Points, in no order, along strands that fork and pass close to each other.
Points whose rows are less than 52.4 apart are linked; no others are.
Zifa: -16,4,3,-10,20,-19,6,-12,-21,9,-1,13,-33,-22,-1,-25,12,-24,3,-15
Pum: 5,11,12,-24,-7,-41,3,12,-17,-24,-5,-27,28,-13,17,0,-12,-6,6,5
luba: -16,8,23,11,-13,-16,-16,2,23,-9,-13,0,29,14,-6,24,-5,0,-17,-6
nad: 1,-2,7,-12,40,9,6,-2,-13,-1,2,0,-48,2,-14,-12,12,5,6,12
rusak: 2,9,-15,13,-26,-21,-15,8,-5,2,7,-22,-18,-2,0,0,-9,3,-18,2
mefop: -16,17,19,13,17,30,-1,-11,-4,8,29,4,-32,21,-15,-32,-22,4,6,7
mora: 2,1,13,5,-15,-11,10,0,-17,-16,-1,-9,-1,6,3,-16,-2,8,6,-6
Mul: 1,-13,24,6,31,-1,11,-13,7,3,3,-1,-36,-7,-13,6,20,12,-5,12
sudi: -16,-21,6,-3,-4,20,-1,-12,-1,-24,3,15,-19,5,8,-20,12,-12,-9,-31
Deso: 14,-14,3,-8,3,41,-12,13,1,-28,-7,-6,-7,-7,-11,-1,-11,0,12,-26
suba: -11,1,0,-3,4,22,2,-4,-6,16,29,16,-25,3,-1,-20,-20,-13,4,7
dak: -14,7,4,-8,13,34,-11,0,1,0,8,5,-33,13,-32,-14,10,5,3,-5
davur: 28,-2,-20,-12,2,6,12,11,-21,-3,-6,-16,19,5,4,1,17,2,13,13
Lesi: -18,10,32,8,8,31,16,-26,7,-5,17,-11,-21,13,-20,-16,-9,19,4,-3
voruv: -16,-4,9,-16,2,-7,15,-11,1,20,-3,28,-33,-11,1,-17,5,-20,5,5
punu: 29,9,-16,-13,-2,-18,-6,2,-25,-11,-7,-14,39,3,0,-2,3,-13,18,-5
kanu: 10,-12,-14,30,16,-16,-13,-13,6,-3,-5,3,26,29,-4,19,18,-15,-30,-13
darup: 20,-13,-17,7,18,0,1,4,12,2,-4,9,27,2,5,20,11,0,-8,10
kunam: 22,-9,-40,15,14,7,-20,7,-13,32,10,-8,-3,12,-2,-5,-4,1,-10,15
redep: -1,23,-28,-16,-8,24,-10,25,-1,-2,4,1,-28,14,-7,28,6,9,-8,6
dakan: 2,-31,26,-2,22,24,23,-19,-11,19,-20,-13,-31,-13,5,-5,15,8,17,21
Kug: 5,-10,10,25,2,20,-20,5,-9,-17,-9,17,-3,26,-11,5,-13,19,-15,4
Seto: -3,28,1,-18,4,0,13,4,19,-8,-1,-6,36,-24,1,22,-2,9,14,-9
Las: -11,17,19,4,-7,-25,2,-14,18,-18,7,-8,10,-16,-1,-1,-12,8,-5,-21
ves: -8,4,6,12,-12,-11,-25,15,9,5,-19,8,6,4,-22,34,-1,14,-20,6
kugu: 22,0,-18,0,31,10,-9,7,-21,28,1,7,-11,8,-11,-10,13,10,-9,22
koder: -2,-23,12,-6,-11,-20,3,8,8,-13,-5,-9,28,10,10,11,26,-3,-2,10
bod: 3,14,-4,0,23,-3,-5,3,-24,-12,12,9,-24,2,-8,-25,-14,-1,3,-5
Riri: -3,-20,12,6,-3,-4,3,8,8,-36,-6,-4,-21,-8,4,-4,21,10,-12,-13
zuliv: 14,5,11,-7,-5,-35,-13,4,-19,-13,-12,-15,32,3,-4,-14,-18,-14,4,-9
vepa: -1,21,14,-2,-18,-23,25,4,-23,-6,18,4,13,11,22,-16,-6,7,2,7
tene: -13,24,-6,3,9,4,10,-6,18,-24,4,2,26,-10,3,12,14,1,5,-26
siba: -13,9,4,5,-27,-13,-10,-13,17,13,2,-2,32,1,-2,-6,-26,-18,15,-20
magiv: -20,20,4,22,-13,-14,-9,-3,21,-8,5,-12,-8,-13,0,18,-17,4,-24,-25
lasag: 8,-13,11,5,28,-16,7,-5,-5,32,-11,20,-9,-10,4,-5,-24,-3,9,23
Dunob: -6,21,-13,-10,11,14,-5,19,-15,-8,7,3,-23,17,-15,2,17,8,1,-2
Gefil: -2,7,0,13,-5,-31,-22,6,-19,6,2,-30,-23,-4,-11,6,0,19,-28,16
tufek: 1,5,-24,-13,-21,14,-10,12,-2,2,-5,12,-7,13,-5,14,26,3,-6,20
Tuku: -14,18,2,-7,1,-31,-11,-10,5,19,1,9,30,-10,-10,-8,-22,-27,10,-4
Sugaz: 4,-6,10,1,29,-13,5,-10,9,3,-9,13,-9,-23,-12,15,15,11,1,18
vur: 9,0,-5,-4,11,4,30,-9,24,-9,3,5,38,-1,21,1,25,-4,16,4
bol: 8,7,-9,-10,-34,-8,-20,8,-14,2,-18,-27,-2,-3,-4,6,-5,13,0,9
bibo: -11,22,-2,-9,-10,33,4,-11,-5,10,13,-11,-24,-6,-11,-8,-12,14,20,-4
sizos: 19,3,-1,-7,8,21,20,4,-7,-2,6,2,15,-15,11,-2,-13,2,24,-1
dobi: 10,-13,-11,2,2,24,9,-3,10,-9,5,15,27,10,8,2,12,-11,5,-1
nuvo: 0,-25,7,-8,-15,-3,11,13,26,-21,-19,-2,2,-4,15,12,32,7,-5,-2
dalo: 9,-7,3,-13,18,-29,-7,0,-35,4,-12,-4,-35,-18,-3,-25,1,-10,2,-9
tek: -12,-11,-11,-12,-4,3,9,-2,3,41,0,16,-24,-4,4,-14,1,-11,5,33
Golof: 26,2,-28,3,-10,-4,-9,27,-3,3,-2,-28,-17,8,2,27,-5,16,-26,21
gava: -16,2,-1,-5,-25,-9,-5,-6,6,12,-3,19,3,10,-10,16,35,0,-12,14
nur: -24,-4,4,-2,-17,1,7,-11,56,5,-12,8,23,-8,10,8,10,-9,8,-14
Kubuk: 5,-9,11,23,6,20,5,-14,-13,-12,0,3,12,21,-6,-2,3,18,-2,-10
vutov: 11,21,-14,-9,11,13,-7,10,-35,5,29,-15,-18,7,-3,-32,-27,-10,6,-8
liki: -6,-29,-8,9,-5,43,-2,-12,16,-8,3,-7,-19,-13,0,2,10,-7,0,-8
fune: 13,-9,-4,10,22,15,-11,4,-14,7,15,19,14,-4,11,-11,-30,-17,3,5
ganoz: 4,11,-19,-10,-15,2,-10,13,-26,8,15,-13,-19,15,7,-30,-5,-11,-5,-1
fot: 1,-5,15,6,2,-38,2,-5,-20,-8,-6,-20,-14,-15,-5,13,14,23,-27,22
zos: 4,-6,11,-10,-11,-18,18,-5,7,-4,-7,-27,0,-23,12,15,3,7,8,4
dipiz: -8,17,12,-5,4,6,32,-5,-12,7,21,14,-2,11,20,-21,-8,7,12,4
zak: -15,0,-22,2,-5,12,-8,0,-1,37,19,27,-8,7,-2,-14,-2,-8,-4,19
Moko: -17,17,1,-4,1,20,-3,-8,3,10,-1,-10,-46,-10,-27,-4,4,6,6,1
sove: 3,17,-2,-14,4,-7,14,1,25,-6,6,-13,54,1,10,16,15,-6,24,3
pebeb: 20,-24,2,0,-1,14,-9,18,0,-29,-14,-1,-7,-4,2,5,2,10,-6,-13
gizo: -18,-27,11,-4,1,37,0,-13,23,-9,-2,25,-24,-14,5,-6,10,-13,5,-17
luri: 22,-4,-28,19,-5,15,-17,9,-2,14,-2,-23,0,19,1,16,-11,6,-19,10
befo: 10,1,-32,17,18,-2,-16,3,2,4,-7,10,9,14,-6,23,16,-1,-23,-11
bekib: -2,6,-29,0,-30,-13,-13,1,-16,13,8,-11,3,13,2,-8,-1,-15,-13,-7
vof: -2,-16,0,38,1,-4,-12,-16,3,-2,-13,-3,30,38,6,0,1,-15,-32,-26
lafan: -16,-14,-1,5,-33,-3,-7,-11,15,15,-15,-9,26,4,-8,9,-6,-8,7,-8
teti: 7,5,6,-9,22,27,11,4,-3,-21,-7,5,-6,-24,-8,2,-5,2,21,-19
kivum: 0,-15,11,26,-8,-1,0,-9,0,-28,-5,13,28,35,14,-7,13,-4,-18,-23
vigap: -12,-21,20,-6,-20,-6,-3,-12,35,24,-20,8,27,-3,4,7,5,-12,9,2
Vabul: -3,-33,1,8,8,19,17,-17,3,7,1,-4,-21,-12,6,-10,14,-2,7,9
Sebeb: 28,-5,-15,-1,37,25,-12,12,-21,24,-1,16,2,-4,8,-6,-8,-9,7,21
kas: 11,-13,4,-19,-32,3,3,4,-5,-3,-18,-25,7,-7,9,10,10,5,15,4
tofoz: 5,7,-3,4,4,-17,-15,3,-8,11,4,16,14,-13,1,-11,-36,-13,11,1
ren: 11,-3,-7,1,20,4,22,9,-9,10,10,14,22,2,17,-2,-12,11,20,27
vife: -8,15,6,3,-8,-30,36,-8,-2,14,11,13,23,15,14,-8,6,5,0,17
Dal: -4,-7,15,-1,-12,-30,-7,6,28,-10,-20,-13,36,-1,-3,27,10,-1,0,10
lelev: 7,12,12,-10,4,-25,15,14,-8,-16,-2,-21,3,-20,18,6,-22,7,7,14
disos: -3,-12,-9,-26,-22,-2,3,11,26,10,-1,6,-7,-8,4,9,9,-13,9,12
zir: -16,-4,24,26,9,40,7,-17,4,-6,3,4,-1,4,-11,-9,-9,26,7,-22
Losud: -7,9,7,14,0,18,-16,18,11,0,-21,19,7,25,-11,24,-6,28,-20,-1
Seli: 7,-11,20,-9,0,-35,10,-4,-22,-23,-13,-12,6,-2,1,-1,12,9,-8,5
letug: 8,-1,-8,11,21,-11,15,3,1,24,15,13,0,-8,23,-4,-29,-3,10,26
sez: -7,-3,-3,1,10,10,-2,-2,-24,-15,9,23,-12,6,6,-28,-4,-22,0,-24
modan: -2,11,-3,3,-19,44,13,-8,15,4,15,-13,-7,-8,1,16,-11,17,12,1
kalo: 6,-4,14,-4,24,-36,-11,7,-3,11,-18,18,0,-24,-2,5,-6,-2,0,18
meno: -14,15,3,-7,-3,-23,16,-8,2,19,8,13,9,-5,-3,14,18,12,-4,13
Geb: -8,-17,-7,-2,-25,-5,9,-13,40,8,0,-14,0,-15,13,3,7,-10,-1,-4
gipif: -4,0,-7,-13,-24,-5,-11,23,19,-12,-3,1,4,-2,9,3,-9,-11,7,-13
mitif: 18,6,-11,-9,28,-15,-19,14,-25,-8,0,-4,-34,-8,-19,-16,-2,-6,-8,-10
zudib: -10,31,8,-12,-8,-21,9,-10,4,-26,13,-10,26,-4,-1,-2,7,-5,4,-29
nopi: -4,3,-9,0,-15,24,-4,4,19,-6,5,7,-4,1,1,11,-16,5,3,-8
fozed: -12,12,1,6,-27,-17,-21,-2,14,2,3,0,6,0,-2,7,-34,-14,-11,-31

Follow the links from the first point to the second, and from the first to the third. Name the last point that the two ways share.
sudi / Dunob / davur => rusak
Seli / gizo / sizos => bod
Vabul / dipiz / letug => bod
koder / fot / punu => rusak
kunam / Dunob / Seto => siba
darup / luri / mora => siba

A fork is a point with three links. Follow the links from the first point to the second and name the forks in between, in order.
fot / nur => vepa
Sebeb / Seto => siba
Seto / dipiz => siba > vepa
siba / gizo => vepa > rusak > bod
tek / lelev => bod > rusak
Pum / gipif => rusak > vepa
Seli / zudib => vepa > siba

A fork is a point with three links, a tip a point with one. Leave the first point through the second and follow the links. Name the first fork or tip that comes.
voruv / tek => nad
befo / darup => siba
Sugaz / kalo => bod
bibo / Moko => vepa
Las / zudib => kivum
